Each row is a point on a landscape with many valleys, with its height.
A ball rolls from a point to the lowest of its 2 nearest points, and stops where none of them is lower. Distance is the straight distance between rows; heights are no part of it.
(1053): [137 151 122 160 109 119 148 153 120 150 126 185 108 119 125  93 140 134
 129 101 123 126 103 105 165 118  89 139 144 123 211 141 163 135 127 158
 120  86 154 124 149 127 148 135 159 146 131 133 155]  (h 2.11)
(1048): [115 126 130 114 130  98 150  77 167 138 112 139 146  74 154 169  90 120
 161 123 120  92 132 120 115 122 137 114  88 123 183 128 190 133 148 191
 117 113 125  95 121 154 119 140 139 118 134 104  97]  (h 3.53)
(245): [122 131 116 137 137 134 123 174 117 179 109 100 164 124 178 155 131  79
 105 138 136 130 161 115  96 111 104 143 124 115  68 145 109 104 122  92
 148 137 155 131 155 137 117 161 154 149 152 150 125]  (h 3.87)
(595): [102 176 124 158 105 116 120 129 130 160 167 147 138 149 129 101 155  87
 103 153 152 135 133 169 167  89  74 145 178  87 126 173  95 123 109 122
 149 134 162 169 139 126 130 147 171 159 101 138 153]  (h 5.23)
(991): [134 106 121 119 154 155 137  79 133 110  90 110 181 115 144 138 148 190
 113 132 126  85 110  90 127 123 155  87  61 124 149 141 169 158 133 184
 101 152 133  86 131 131  97 130 104 153 139 113 115]  (h 6.65)
(1272): [ 95 150 159 136  75 150  65  93 131  67 186 132  21 151 104 128 168  75
 131 174 140 148 145 154 119 122  43 101 221 170  79 157 135 126 137 128
 179 146  99 167 120 115  98 137 144  79  99 136 159]  (h 1.94)
(929): [147 101 129  76 119  88 138 121 149 156 183 158 127  92  90 103  65 127
 182 136 142 125 160 151  74  99 176 165 131 117 136  92 161 123 161 119
 144 106  92 149 142 124 129 104  89  95 132 139  91]  (h 8.27)
(425): [100 130 136 137 112 117 110 145 112 131 129  97 153 125 170 144 136  73
 121 159  87 127 146 120  87 122  87 109 157 145  64 156  84 120 126  86
 126 131 132 129 121 113 101 150 145 142 161 147 126]  (h 3.52)
(633): [151  92 131 128 152 108 143  87  91  79 148 110 171 165  79  57 175 161
 117 160 107 118 112 166 136 110 151 135 143  88 117 160 119 144 115 111
 127 153 107 137  97  82  73 124  83 121 136 162 146]  (h 3.46)
(626): [142 125 110 117 141 134 145 153 100 165 115 134 190 136 127  74 137 164
 103 100 148 167 132 137 146 103 160 180 114  61 152 137 124 116 103 104
 130 106 149 144 148 128 149 139 122 159 125 153 166]  (h 8.06)
(203): [129 172 122 138 109 127 103 180 117 134 149 166  61 179  87  96 143 162
 116 122 103 153  98  96 192 135  77 134 167 170 154 100 145 143 117 100
 127 133 191 165 159 162 185 120 135 120 115 139 166]  (h 7.16)
(776): [123  80 130 114 151 136 121 105  82  62 101  64 189 121 136  98 167 163
 120 149  63 112  96  87  93 131 131  78 114 184  95 143 107 142 134 108
 104 165 124 115 105 106  82 142 103 145 175 148 135]  (h 2.23)
(854): [145  97 110  97 147 129 169 123  97 136  91 115 180 109 135 104 114 176
 117 103  96 117 118  85 102 137 224 152 111 108 128 128  86 129 104  91
 114 112 121 141 120 129 136 110  84 129 165 137 127]  (h 1.80)
(308): [137 124 115 167 167 125 194  80 134 164  82 103 185 146 147 120 141 142
  98 110 136 119 121 141 160 145 207 149 105  63 151 143  68 116  78 166
 130 127 136 134 105  95 121 126  98 139 116 128 144]  (h 7.86)
(238): [150 143 118 151 159 151 134 160 117 172  75  90 183 129 172 187 112 144
  96  78 136 172 126 106 119 181 195 155 112 128  75 109  42 109  81 108
 123 132 167 148 129 121 163 118 111 139 136 113 149]  (h 2.50)
(1066): [110 132 114 131 118 103 176 126 166 158 103 155 156  44 180 130  68 120
 160  79 123 104 117  82 117 125 154 127  80 132 214 101 175 125 137 177
 115  97 127 118 142 136 156 122 146 127 122 112 120]  (h 2.67)
(1095): [130 113 155 119 133 150  86  55 122  61 190  92 134 174  67 118 184 137
 127 196 151 131 129 199 150 120  88  83 151 134  94 149 157 140 138 167
 150 177  88 131 103  87  61 145 111 119  84 127 138]  (h 2.71)
(275): [167 115 122  99 124 135 107 140 112 118 167 151 110 190  77  56 140 164
 127 128 144 135 147 151 145  98 118 179 145  97 152 121 181 125 147 108
 156 130 131 137 154 144 132 134 120 148 121 157 141]  (h 7.40)
(303): [160 133 114 155 163 110 178 144 169 200 113 157 116  75 122 207 106  82
 142 110 198  75 153 160 154 159 128 155  98 105 161 109 146  87 124 151
 116 107 113 119 113 129 130 145 177 109 107 120  91]  (h 5.11)
(1107): [ 99 171 143 127  83 120  84 165 125 122 165 144  64 155 137 140 127  85
 127 156 100 145 144 135 113 130  60 124 209 159  62 140 104 129 134  79
 154 140 148 167 136 132 152 128 157 102 117 142 128]  (h 2.76)
(190): [150 134 147  92  99 153  95 105 154  90 185 138 110 161  75 103 130 144
 169 145 154 146 152 197 115 109 154 140 160  87  87 122 109 144 129 108
 153 144  86 163 105 106 122  78  85  96  90 113 109]  (h 6.58)
(556): [120 102 146 123  89 104 128 165  67 102 124 147 110 132 158  72 118  84
 134 140  68 141 151  88  81 113  72 131 182 185 119 151 121 129 136  85
 108 116 125 141 115 117 130 153 153 136 184 190 133]  (h 4.01)
(350): [ 87 159 129 121  98 140  42 122 169  84 151  53 133 111 141 174 151  97
 117 189 120 149 108 135 124 117  99  55 119 177  71 148  98 144 157 131
 126 155 148  96 146 174 127 157 159 140 128 111 103]  (h 5.19)
(1045): [116 105 125 128 102 132 168 213  67 148  53 190 120  85 175  82 121 115
  91 105 113 155 120  72 110 118 111 157 134 124 182 154 141 134 105  93
 101  80 114 123 117 116 178 155 163 146 148 182 155]  (h 3.25)
(147): [136 147 102 180 128 120 171 130 154 164 102 134 100 142 136 162 126 111
 123  77 144 135 105 131 185 167 117 113 120 110 183 110 131 123 135 194
 121 107 140 106 140 117 129 109 132 137 103  74 133]  (h 5.28)
(307): [150  96 118  96 149 103 170 131 120 194 120 134 158 109 118 141 116 117
 120 131 174  99 182 160 109 101 180 187 104  55 133 125 134 118 120 117
 137 102 109 135 133 121 101 140 112 132 127 140 111]  (h 8.32)
(1021): [119 127 138 115 130  82 152 112 142 168 156 169 120  88 110 136  90 100
 172 128 118 106 150 154 104 122 147 156 144 107 145 122 124 120 135 125
 133  85 116 134 109 116 127 127 107  97 135 130 101]  (h 8.07)
(1186): [135  84 141 113 152 106 182  75 120 162 109 146 141 106 133 171 121 113
 120 160 164  44 180 145 111 109 140 144  99  86 147 148 179 127 119 172
 121 107  92 103  95 102  59 171 122 115 129 130  91]  (h 6.02)
(176): [116  98 131  76 145 129 137  64 128 112 114 104 178 100 129 139  87 159
 146 149 143  69 150 111  83  74 147 102  73 136 106 122 212 131 146 187
  98 157 105 100 142 150  56 142 111 136 142 109  90]  (h 4.77)
(366): [141 143 135 123 149 137 106 128 136 135 141 119 144 161 101 149 152 134
 138 137 130 127 140 165 148 143 135 150 136 101  98 135  84 125 119  96
 132 142 136 137 112 124 123 116 111 139 122 116 120]  (h 7.63)
(1054): [161  91 121  84 131  98 142 130 127 157 156 123 156 127  98 109  92 133
 139 139 174 107 180 166  77  83 175 172 114  83 105 100 161 114 143 122
 155 128 102 131 161 137  93 108 100 138 140 139  95]  (h 8.44)
(1022): [175  92 138  69 116 107 129 171  75 112 131 160  85 165  76  89 101 180
 138 124 105 170 154 112  90 145 147 181 156 133 117  93 127 125 150  52
 129  93 100 158 125 131 146 101 119  97 153 154 129]  (h 3.17)
(34): [ 87 158 153 151  96 109 113 130 117 108 137 132 103 133 152 145 148  78
 125 162  80 145 118 137 114 134  74  99 199 146  69 164  50 141 109  86
 117 113 123 150  94 101 116 126 147 116 141 135 132]  (h 3.18)
(3): [165 100 149 119 149 141  75 124  85  54 144 103  82 205  89  85 195 181
 122 167  92 132 124 116 125 157  88 119 142 176 108 119 147 152 167  94
 140 174 141 131 128 110  93 129 118  98 146 170 167]  (h 7.13)
(1128): [118 100 129 160 142 127 207 135 121 173  45 163  84  77 172 199 119  94
 100  99 153  59 150 111 125 175 165 145 104 103 174 128 132 136 105 154
 142  83  85  89 122  75 136 119 129 122 116 107 103]  (h 6.63)
(395): [156  83 117  90 141 156 120 177  85  93  76 142 118 150 140  95 174 184
  93 122 123 132 122  93 104 136 123 156 113 118 137 132 167 143 141  73
 132 121 112 100 140 131 125 131 137 145 159 164 141]  (h 1.86)
(114): [166  84 120 115 173 142 146 158  90  73  68 131 139 149 131  68 197 206
 100 130 118 125  68  81 128 156 146 138  91 124 166 141 141 173 134 106
 105 152  99  93 104 115 118 119 118 124 152 173 151]  (h 1.47)
(975): [147 175 106 180 124 114 168 159 171 177 141 128 107 137  99 172  97 101
 144  62 189 143 128 156 206 162 122 139 104 106 185  80 144  95 112 172
 122 116 145 134 147 135 149 126 159 130  76  55 125]  (h 4.94)
(98): [134 154 120 145 139 139  99 197 128 158 111 101 151 138 162 179 103 161
 109  69 107 181 119  79 127 183 163 126 114 155  93  89  70 116 105  96
 108 136 189 132 158 138 183 103 116 134 134  99 141]  (h 2.77)
(5): [113 145 144 114 101 158  48 121 150  78 185 130  97 139 108 106 125 140
 159 147  96 162 114 138 112 114 101  95 148 164  91 121 112 142 159  98
 139 142 134 139 132 148 157 103 120 101 122 114 128]  (h 5.51)
(735): [114 110  85 171 125 147 198 123 128 137  58 114 131 120 211  98 114 122
  94  69 106 151  78  68 153 162 151  94 109 140 190 116 111 124 142 197
 118 111 130 110 150  87 148  97 109 143 120 107 154]  (h 5.77)
(575): [138  57 133  92 130 113 184 111  91 109 131 143 165 104 129  39  86 128
 154 129 104 105 144  96  71  84 172 148 124 146 146 128 132 123 133 105
 123 109  62 132  94 135 112 144 105 136 183 162 103]  (h 2.07)
(1017): [141  98 101 140 157 147 193 145 119 116  63 130 141 133 173  85 126 180
  96  69 103 130  67  53 143 177 205 122  99 138 183 109 106 142 121 151
 109 124 105 112 128 100 162  82  88 131 132 129 148]  (h 5.99)
(907): [122 143 119 148 136 133 108 109 168 113 133 104 127 134 123 151 114 156
 138 100  97 150  85 114 148 154 159  79  94 140 151 105 114 135 152 174
 102 133 153  93 134 159 151  96 103 140 124  91 119]  (h 4.14)
(815): [123 120 176 124  89  98 124 137  80 104 180 177  50 177  97  90 116  95
 114 138 142 147 177 174  89 106  88 164 217 111  75 134 116 106 114  71
 184 118 100 173 124 104 119  95 133 102 119 158 151]  (h 7.72)
(1178): [125 124 162 137 110 155  70  75 112  61 195 107  64 189  80 121 182 105
 122 179 145 134 150 180 131 129  65  99 186 164  83 145 146 123 142 135
 184 166  88 148 121  91  76 140 124 106  90 136 163]  (h 2.33)
(289): [159  58 129  95 165 152 150 136  67  60  71  94 169 128 133  71 170 190
 108 128  85 107  97  60  95 135 149 119 101 161 122 132 130 153 135  96
 105 161  89 108  95 116  93 143 110 138 182 161 129]  (h 1.88)
(398): [125 138  87 159 153 147 118 138 161 125 135  81 156 137 153 128  89 164
 109  64 129 188  73 103 151 161 198  85  93 137 141  89  76 114 131 175
  98 155 180 110 155 143 167  87  85 152 116  79 150]  (h 3.78)
(1188): [104 131 137 143  99 104 133 137  93 105 130 147 146 124 153  53 131 113
 135 146  63 161  98  92 113 112  89 107 187 170 122 164  73 146 120  88
  95 115 120 159 104 118 149 131 142 139 167 168 143]  (h 3.74)
(1071): [124 164 139 178 143 129 120 117 149 133 136 127  84 150 108 180 167  81
 128 156 133 117 123 169 171 162  73 118 164 145 108 153  87 112 119 134
 113 122 129 127  95 130 118 142 162 132 125 123 118]  (h 7.02)
(644): [163 107 145 101 120 118 108 153  97 122 159 184  60 149  72  67  91 151
 177 122 111 156 153 108 102 128 112 175 173 159 148  99 162 131 157  90
 135  94  93 161 127 133 159 119 114  82 149 157 126]  (h 2.75)
(297): [114 151 139 142 123 106 101  49 167  77 155 102 136 126 106 131 127 158
 136 157 117 154  73 157 166 125 134  69 109 134 168 142 133 150 159 200
 115 132 134  99 121 166 130 116 131 133 114  92 127]  (h 4.47)
(1015): [110 107 135  91 125 118 125  66 136 103 108 124 157  77 160 153 106 119
 161 150 123  88 149 110  96  96 102  91  74 165 152 133 222 148 158 192
 104 143 121  85 129 155  81 159 142 132 149 121 102]  (h 4.22)
(447): [132 113 106  88 116 133 143 200  96 177  98 166 107 110 127 128 133 133
  90 108 171 141 162 139 107 118 118 191 115  73 152 121 187 115 120  79
 150  84 133 109 166 127 139 145 148 139 112 157 144]  (h 3.71)
(520): [133  60 137 115 124 104 174 128  75 126 118 161 143 115 141  50 113 112
 118 123 123 104 156 113  76  73 131 156 128 105 158 148 159 116 136 111
 131  83  88 117 116 117  98 160 125 146 171 179 131]  (h 2.85)
(364): [121 180 125 166 118 111 116  74 162 135 161 116 156 143 121 137 167 103
 113 166 166 129 112 177 188 113  79 113 137 104 159 164 112 126 127 168
 135 141 152 137 125 146 114 147 184 160 107 105 144]  (h 4.99)
(146): [138 141 119 204 157 137 153 138 148 158  82 104 102 142 156 202 158  80
 108 128 132 111 123 136 166 185  97 110 133 149 115 144  78  94 119 148
  97 116 127 108  97 126 127 138 163 141 136 124 112]  (h 6.90)
(478): [ 99 181 135 175 121 103 140 187 143 200 144 163 109 101 133 164  98  53
 122 127 148 139 132 161 149 133  84 143 183 118  95 139  72  91  89  98
 119 113 147 168 111 125 165 139 175 106 106 139 121]  (h 5.79)
(442): [109  90 157  99 143 145  96  43 119  53 149  65 151 134  74 139 142 182
 134 192  90 128  86 163 126 140 147  57 120 160  90 146 153 150 128 175
 109 168  99 105  78  90  74 146  76 102 107 129 125]  (h 6.94)
(169): [124 182 137 113 125 158  61 130 158  99 181 122  62 209  78 133 177 136
 140 146 142 137 123 172 201 140 105 127 138 136 103  98  99 146 117  99
 148 204 180 160 132 151 174 110 123 124  84 102 147]  (h 7.03)
(842): [116 134 100 112 108 154 140 228  80 157  62 165 130 108 162 112 132 154
  67 102 145 183 127  89 120 133 117 165 120 113 160 137 167 113 103  76
 124  89 138 126 158 131 188 150 160 136 116 165 167]  (h 3.47)
(1050): [127  75 117  84 138 131 189  85  98 103 107 114 182  97 124  56  96 164
 133 126  76  83 125  77  87 116 233 132 119 143 144 136 101 127 104  99
 113 121  84 142  86 132 113 130  91 123 173 147  98]  (h 1.03)
(908): [150 127 117 161 155 145 166 131 104 180  61 124 173 141 156 125 167 132
  77  94 170 157 136 149 164 128 167 188  94  36 163 139 103 118  71 143
 136 110 147 133 129  99 139 151 128 156 108 153 174]  (h 7.97)
(32): [137  78 133  93 136 116 141  70 116 106 144  91 182 132  92 122  89 155
 139 164 152  81 168 145  71  74 178 113 107 120  75 118 188 114 135 163
 128 154  82 116 133 120  48 126  82 139 136 120  84]  (h 5.21)
(800): [148 134 138 121 115 121 121 174 115 143 153 205  62 113  79  87  96 146
 180  94 112 138 123  95 134 135  95 163 159 164 193  98 180 139 140 119
 114  82 122 142 132 138 174 129 127  96 134 139 126]  (h 2.16)
(298): [153 100 160 116 161 136  84  77 104  56 141  90 117 177  67 123 172 186
 148 174  75 126 106 139 126 169 132  91 125 164 101 131 137 161 145 132
 110 175 120 121  90  89  79 115  78  80 130 148 147]  (h 7.05)
(1039): [139 117 110 123 144 131 163 120 127 174  99 143 188  94 153 121 117 150
 123 106 146 109 140 109 125  99 169 160  88  73 170 138 148 128 117 147
 133  95 131 128 145 123 129 134 122 145 131 128 137]  (h 8.18)
(1292): [134  87 140  91 153 150 105  52 118  74 133  81 162 136  90 137 137 207
 131 168 107 100  96 110 124 127 144  59  76 157 121 133 194 160 139 193
  81 173 127  82 109 120  72 148  85 130 126 123 108]  (h 6.81)
(1161): [101 150 114 170 136 113 123 119 188 125 114  70 117 106 153 208  85  88
 124 113 142 170  85 149 171 156 147  78  98 147 119 118  97 103 159 188
 114 130 133  92 129 189 165 124 170 139 114  70  99]  (h 4.62)
(803): [141 126 107 129 179 172 146 142 131 191  51 114 177  81 177 201 128 117
 104 107 199  95 160 105 116 111 162 165  58  93 100 118 136 124 105 143
 133 137 127 120 153 136 115 141 140 141 131 119 119]  (h 4.43)
(568): [135 108 128 127 114 121 161 158 100 147 115 190 133  88 154  66 115 117
 140 112 123 114 129  90 116  91  97 158 132 131 200 149 168 136 140 134
 117  85 119 123 125 127 141 160 157 146 155 166 137]  (h 2.78)
(814): [150 169 110 141 122 126 139 170 163 186 148 148 138 107 118 169 106 124
 139  82 178 124 141 133 166 134 124 155  80  98 184 100 172 118 119 142
 146 114 162 127 167 145 147 142 163 125  96  85 132]  (h 4.54)
(621): [114 127  97 192 102 129 197 152 118 160  64 152  87 109 186 127 112  88
 104  68 125 132  98  96 160 161 108 108 130 122 206 125 135 127 134 200
 127  93 132 110 152  73 137 107 141 138 112  88 148]  (h 5.55)
(483): [125 177 121 134 116 129  73 136 137 106 166 134  52 206  88 101 184 151
 119 156 112 141  91 120 197 136  82 117 156 166 130 100 113 160 125 100
 134 182 205 159 153 158 174 107 129 116 104 138 173]  (h 7.10)
(288): [126 171  99 181 140 140 111 110 184 143 126  71 155 145 148 186 139 103
 106 125 166 163  99 147 182 147 123  86  96 138 124 132  87 110 131 179
 117 154 159 108 138 167 150 135 174 160 117  86 120]  (h 4.86)
(304): [ 79 138 140 140 135 105 131 113 175 117  85  76 112  77 167 208  86  83
 152 118  82 136 109 125 121 170 157  90 107 174 106 124 103 122 149 165
 111 123 130  82 106 176 155 129 129 134 135 101  89]  (h 4.26)
(253): [118  86 146 110 144 100 156  63 128 127 155 119 161 118 114 145 101 110
 140 173 150  75 170 171  94  90 139 124 119 106 101 140 166 110 133 165
 139 124  78 115  98 106  51 159 108 119 131 123  94]  (h 5.62)
(379): [134 161 130 103 103 139  93 121 174 110 196 169 116 143  58  79 108 168
 179 130 141 164 119 171 161 101 153 146 154  91 137 105 121 151 114 117
 126 120 115 177 123 127 165  71  90 102  88 105 128]  (h 6.30)
(219): [132 105 111 130 157 158 139 143  95 171  64  92 194 114 173 144 138 123
  89 113 159 128 158 109  90  96 153 163  93  83  78 139 115 113 104 106
 142 130 144 125 154 133 101 154 128 158 157 148 144]  (h 4.15)
(875): [128 121 158 122 119 100 129 114 102 127 158 173  85 142  89 122 118 109
 151 142 106 131 157 164 106 127 121 156 182 110 103 136  97 132 119  82
 141  89 104 158  99  96 115 111 105  92 142 133 130]  (h 7.87)
(59): [114 141 131 131 140 131 109 140 164 149 104 108 121  91 161 208 123  81
 154 118 103 112 136 108 103 152 113 103  99 163 106 120 141 131 145 136
 116 131 146  88 129 161 132 145 144 131 146 117  90]  (h 3.85)
(1208): [157  66 134 121 138 113 151 114  68  90 135 126 152 161 103  47 154 153
 102 139 109 125 136 137 101  94 133 146 144 104 125 146 146 120 137  95
 140 117  91 122 121 109  83 147 109 144 162 169 141]  (h 3.34)
(534): [137  74 142  96 134 143 118 142  82  88  90 107 136 131 154 134 145 121
 137 129  92  97 166  88  69 121 106 120 111 175  95 126 170 139 148 103
 126 134 115  98 137 121  78 137 115 144 176 148 117]  (h 2.68)
(518): [131 159 116 117 144 105 140 132 181 189 167 133 181  87 109 155  75 119
 163 117 185 128 147 175 142 119 175 169 102  78 138 104 113 104 118 135
 135 122 127 155 130 139 144 121 127 125  96  92 106]  (h 3.84)
(968): [140 137 103  91 123 125 133 196 130 184 136 162 138  95 135 123 109 121
 117 105 186 114 156 125 124  92 110 175  87  93 161 105 214 114 142 112
 170 121 161 122 192 149 135 149 165 133 116 133 133]  (h 4.06)
(368): [109 164 119 149 117 129  99 170 136 134 137 122 155 135 146 114 106 151
 134 101  82 186  83  88 140 144 134 102 138 166 117 114  73 125 121 104
  99 128 165 143 143 146 189  93 120 138 135 116 141]  (h 3.08)
(1089): [ 96 177 114 139 127 124 116 141 191 158 168 113 190  76 141 154  55 134
 151  91 165 177 103 151 139 123 186 123  94 107 124 105  91 105 112 150
 130 125 152 145 143 157 176 106 125 135  94  70 128]  (h 3.16)
(883): [ 92 162 133 113  67 153  32 118 155  60 182  86  86 139 133 125 160 108
 122 184 101 160 105 125 118 112  75  63 159 192  74 136 105 151 161 106
 141 156 142 129 151 157 144 132 147 111 113 128 127]  (h 5.34)
(639): [130 156 155  79  87 178  96 128 155  78 191 130 106 175 114  91 166 130
 146 122 175 151 140 188 127 100 105 128 169  90  63 122  88 131 113  99
 167 164 108 169 110 128 126  76 117 112  58 118 126]  (h 6.77)
(1168): [120 105 150 105 125 132  90 134 126 103 107 110  94 102 153 188 133  75
 168 138  89 101 171 103  76 149  78 102 118 202  98 121 180 147 160 125
 119 139 132  84 126 136  93 154 124 119 162 145  99]  (h 3.26)
(1185): [114 115 141 144  81  95 114 160  64  99 137 108 115 166 155  93 154  82
  88 165  77 126 152 106  89 114  60 115 196 160  86 163 103 123 126  81
 136 130 133 138 139  96  95 164 161 145 167 183 151]  (h 4.24)
(816): [ 99 164 139 164 115 100 137 127 118 122 121 141 133 145 142 106 152 122
 118 138  86 166  88 130 145 133  99 108 185 124 101 153  46 142  90  96
 112 119 148 159 109 109 141  97 124 128 140 138 156]  (h 3.45)
(452): [143 135 136  90 117 133 100 148 115 129 164 125 118 196  88 102 141 134
 126 132 154 142 168 186 139 119 130 181 155  88  88 115 120 115 124  72
 173 148 137 155 146 133 143 114 118 151 104 134 135]  (h 7.53)
(1287): [138 148 122 119  99 133  97 148 115 131 185 173  70 168  87  81 135 135
 133 130 123 125 131 125 159 102  76 160 168 147 158 125 183 127 152 112
 159 126 166 153 162 160 155 149 145 124 118 143 145]  (h 7.27)
(722): [144 114 140 129 153 128 123  70 116 100 154  97 172 167  87 111 184 146
 123 177 133 103 131 184 154 123 116 112 128  97 117 159 142 141 124 150
 130 163 117 119 100  93  59 150 106 144 112 133 133]  (h 3.09)
(281): [119 152 147 150 129 116 105 130 148 146 152 146  69 112 115 185 131  61
 158 146 120 111 145 159 119 148  68 127 167 156 109 142 130 116 148 125
 134 119 130 117 108 138 116 158 158 103 137 130 102]  (h 7.18)
(804): [116 176 136  95  84 185  73 126 167  82 198 119  65 190 119 128 174 101
 130 151 180 128 134 185 165 107  82 120 158 133  62 121 101 121 129  96
 176 192 130 169 126 158 156 117 147 122  56 106 125]  (h 6.91)
(1203): [113 165 108 165  99 113 156 171 156 170 132 138 161  73 172 112  69 120
 145  68 127 167  99  75 144 123 123 109  94 148 205 101 157 108 134 171
 106  96 155 133 167 143 182 130 153 137 114 102 145]  (h 1.83)
(579): [128 107 134 129 141 105 197  95 140 177  78 175 118  72 156 187 106 113
 122 133 165  38 163 128 122 131 161 146  90  82 196 135 176 140 113 181
 131  97  92  99 114  96 103 142 142 104 115 111  91]  (h 6.37)
(237): [101 174 129 135  68 141  65 118 140 107 182 148   9 166  95 140 150  90
 136 167 119 133 128 139 147 129  48 118 209 178  88 135 134 139 142 105
 167 158 162 177 144 151 156 141 149  85 104 124 144]  (h 2.37)
(124): [134 121 128 193 141 137 177 158 117 175  49 145  90 119 173 199 154  87
  96  99 131  96 132 115 143 178 114 134 122 112 149 146 103 120 107 152
 124  93 124  92 108  86 124 133 147 134 132 121 128]  (h 6.78)
(121): [154 137 109 133 157  94 182 107 189 199 138 130 162  85 112 185  83 112
 153 134 211  89 163 184 164 134 185 173  95  77 169 105 124  82 109 157
 109 117  97 155 103 134 135 130 151 111  95 108  84]  (h 4.48)
(589): [117 167 107 153 126 149  70 110 163 129 135  54 166 143 146 168 179 113
  97 171 145 139 113 123 158 129  99  75 105 152  95 151  91 132 135 140
 126 171 176 109 154 161 120 157 163 163 128 114 123]  (h 5.04)
(86): [132 118 170 132 121 102 105 146 111 131 161 145  41 135 111 164 114  55
 149 149 132 112 187 158  77 147  70 149 182 162  77 123 147  96 156 102
 176 137 112 123 119 106  98 147 142  87 148 156 111]  (h 7.41)
(1016): [144  83 124 106 143 145 173 152 102  95  42 155 120 110 162 117 143 181
 107 101  94 103 100  58 116 177 195 139  96 142 170 123 133 169 118 108
 110 109  77 106 115 101 151  93 102 130 159 138 124]  (h 6.13)
(734): [126 128 157 134 105  98 127 168  94 143 166 156  45 176 105 136 123  70
 102 148 154 117 186 180 105 127  74 186 200 123  73 131 125  82 130  71
 178 134 130 151 127 125 122 145 156 118 119 160 132]  (h 7.60)
(749): [158  80 131  89 148 161 114 144  93 102  78 138 115 139 130 151 173 160
 109 138 137  88 156 112 104 132 127 139  95 118 121 133 199 165 137 111
 138 126 103  81 146 111  88 126 107 138 147 133 114]  (h 2.22)
(2): [126 159 131 164 116 104 133 129 138 138 144 178  67 134  86 112 118 133
 164 103  92 145  98 121 163 142  93 125 170 145 179 110 144 139 122 154
 111  86 150 135 130 133 154 103 122 118 132 114 143]  (h 1.36)
(571): [155 116 110 124 157 139 162 145  90 134  65  94 181 124 161 135 115 189
  86  63 111 163  98  76 113 182 237 149 105 120 110 107  56 122  87 102
 114 130 157 145 129 115 156  95  87 128 155 128 160]  (h 2.21)
(335): [ 95 182 112 164 104  96 130 146 174 153 167 136 145 100 127 121  69 125
 153  88 120 183  87 123 164 122 127 107 121 135 169 101 125 112 127 154
 114 101 159 141 157 160 183 107 141 133 102  84 143]  (h 2.49)
(794): [126 138 138 117 125 150  59  99 170  78 185 140 100 126  75 107  98 171
 179 139  97 161  98 133 133 118 148  89 119 148 138 112 131 150 164 139
 109 135 125 126 122 164 166 103 106 100 127 105 120]  (h 5.75)
(1121): [120 106 130 115 140 139 165 118 130 138  69 130 133  94 167 163 126 140
 131  96  93  80 134  79 104 162 179 124  94 140 154 125 140 150 122 144
 116 103 111  93 123 116 131 106  96 132 143 120 109]  (h 6.28)
(273): [138 148 130 125 128 140  88  88 160  80 193 150 126 156  69  55 140 180
 164 150 120 157  87 153 159 105 128 112 145 118 150 127 128 159 141 138
 119 144 123 154 119 138 144  93 103 113 113 129 139]  (h 6.03)
(1172): [100 174 112 145 122 150  76 147 168 110 162 102 162 122 142 127 108 163
 129 101 129 197  69 129 145 131 167  84 117 136 102 119  51 126 110 126
 112 158 178 132 142 155 185  82 112 145 107  90 142]  (h 3.40)
(8): [115  97 118  94 152 161 154 102 122 111  62 113 179  77 168 127 117 158
 134 109 109  68 135  59  88 108 183 112  72 153 131 130 154 146 127 148
  98 136 111 102 132 141 110 122  99 147 160 129 107]  (h 6.46)
(1111): [136 129 117 131 179 133 178 128 164 200  62 136 144  40 175 218 104  93
 127 116 200  68 155 112 119 132 149 143  59 107 126 100 153 107 122 157
 125 136 108 115 136 131 114 144 160 114 126 116  90]  (h 4.80)
(1249): [107 165 131 137 121 128 135 165 135 175 169 151 143 131 144 124 119  63
 114 139 183 135 154 189 141  99  92 161 169  89  78 154  78  94 100  82
 155 135 130 169 118 121 144 135 167 136  94 141 128]  (h 5.50)
(746): [ 98 118 130 118 125 143  76 112 128  82 120  55 173 105 152 143 143 129
 135 160  81 129 113 103  95 118 112  62 112 187  77 141 106 139 147 126
 104 155 142 102 130 145 102 144 118 159 162 126 117]  (h 2.61)
(1156): [117 142 124 150 151 117 159  99 152 152 117 122 160 128 132 150 125 136
 133 116 108 124 119 144 142 151 169 131 126 105 127 137  75 118 108 137
 124 107 128 127 107 121 132 113  97 134 125 108 121]  (h 7.74)
(1268): [130 170 112 143 115 116  98  78 169 117 173 117 169 143 113 120 142 149
 126 144 147 145  97 144 176 102 108  96  99 115 193 137 143 141 148 170
 126 147 167 122 155 172 132 131 169 153 119  92 144]  (h 4.74)

For each start below, name the point where the ball stops.
(579) -> (1203)
(307) -> (114)
(478) -> (1050)
(298) -> (2)
(147) -> (2)
(1054) -> (1203)
(203) -> (114)
(1249) -> (1050)
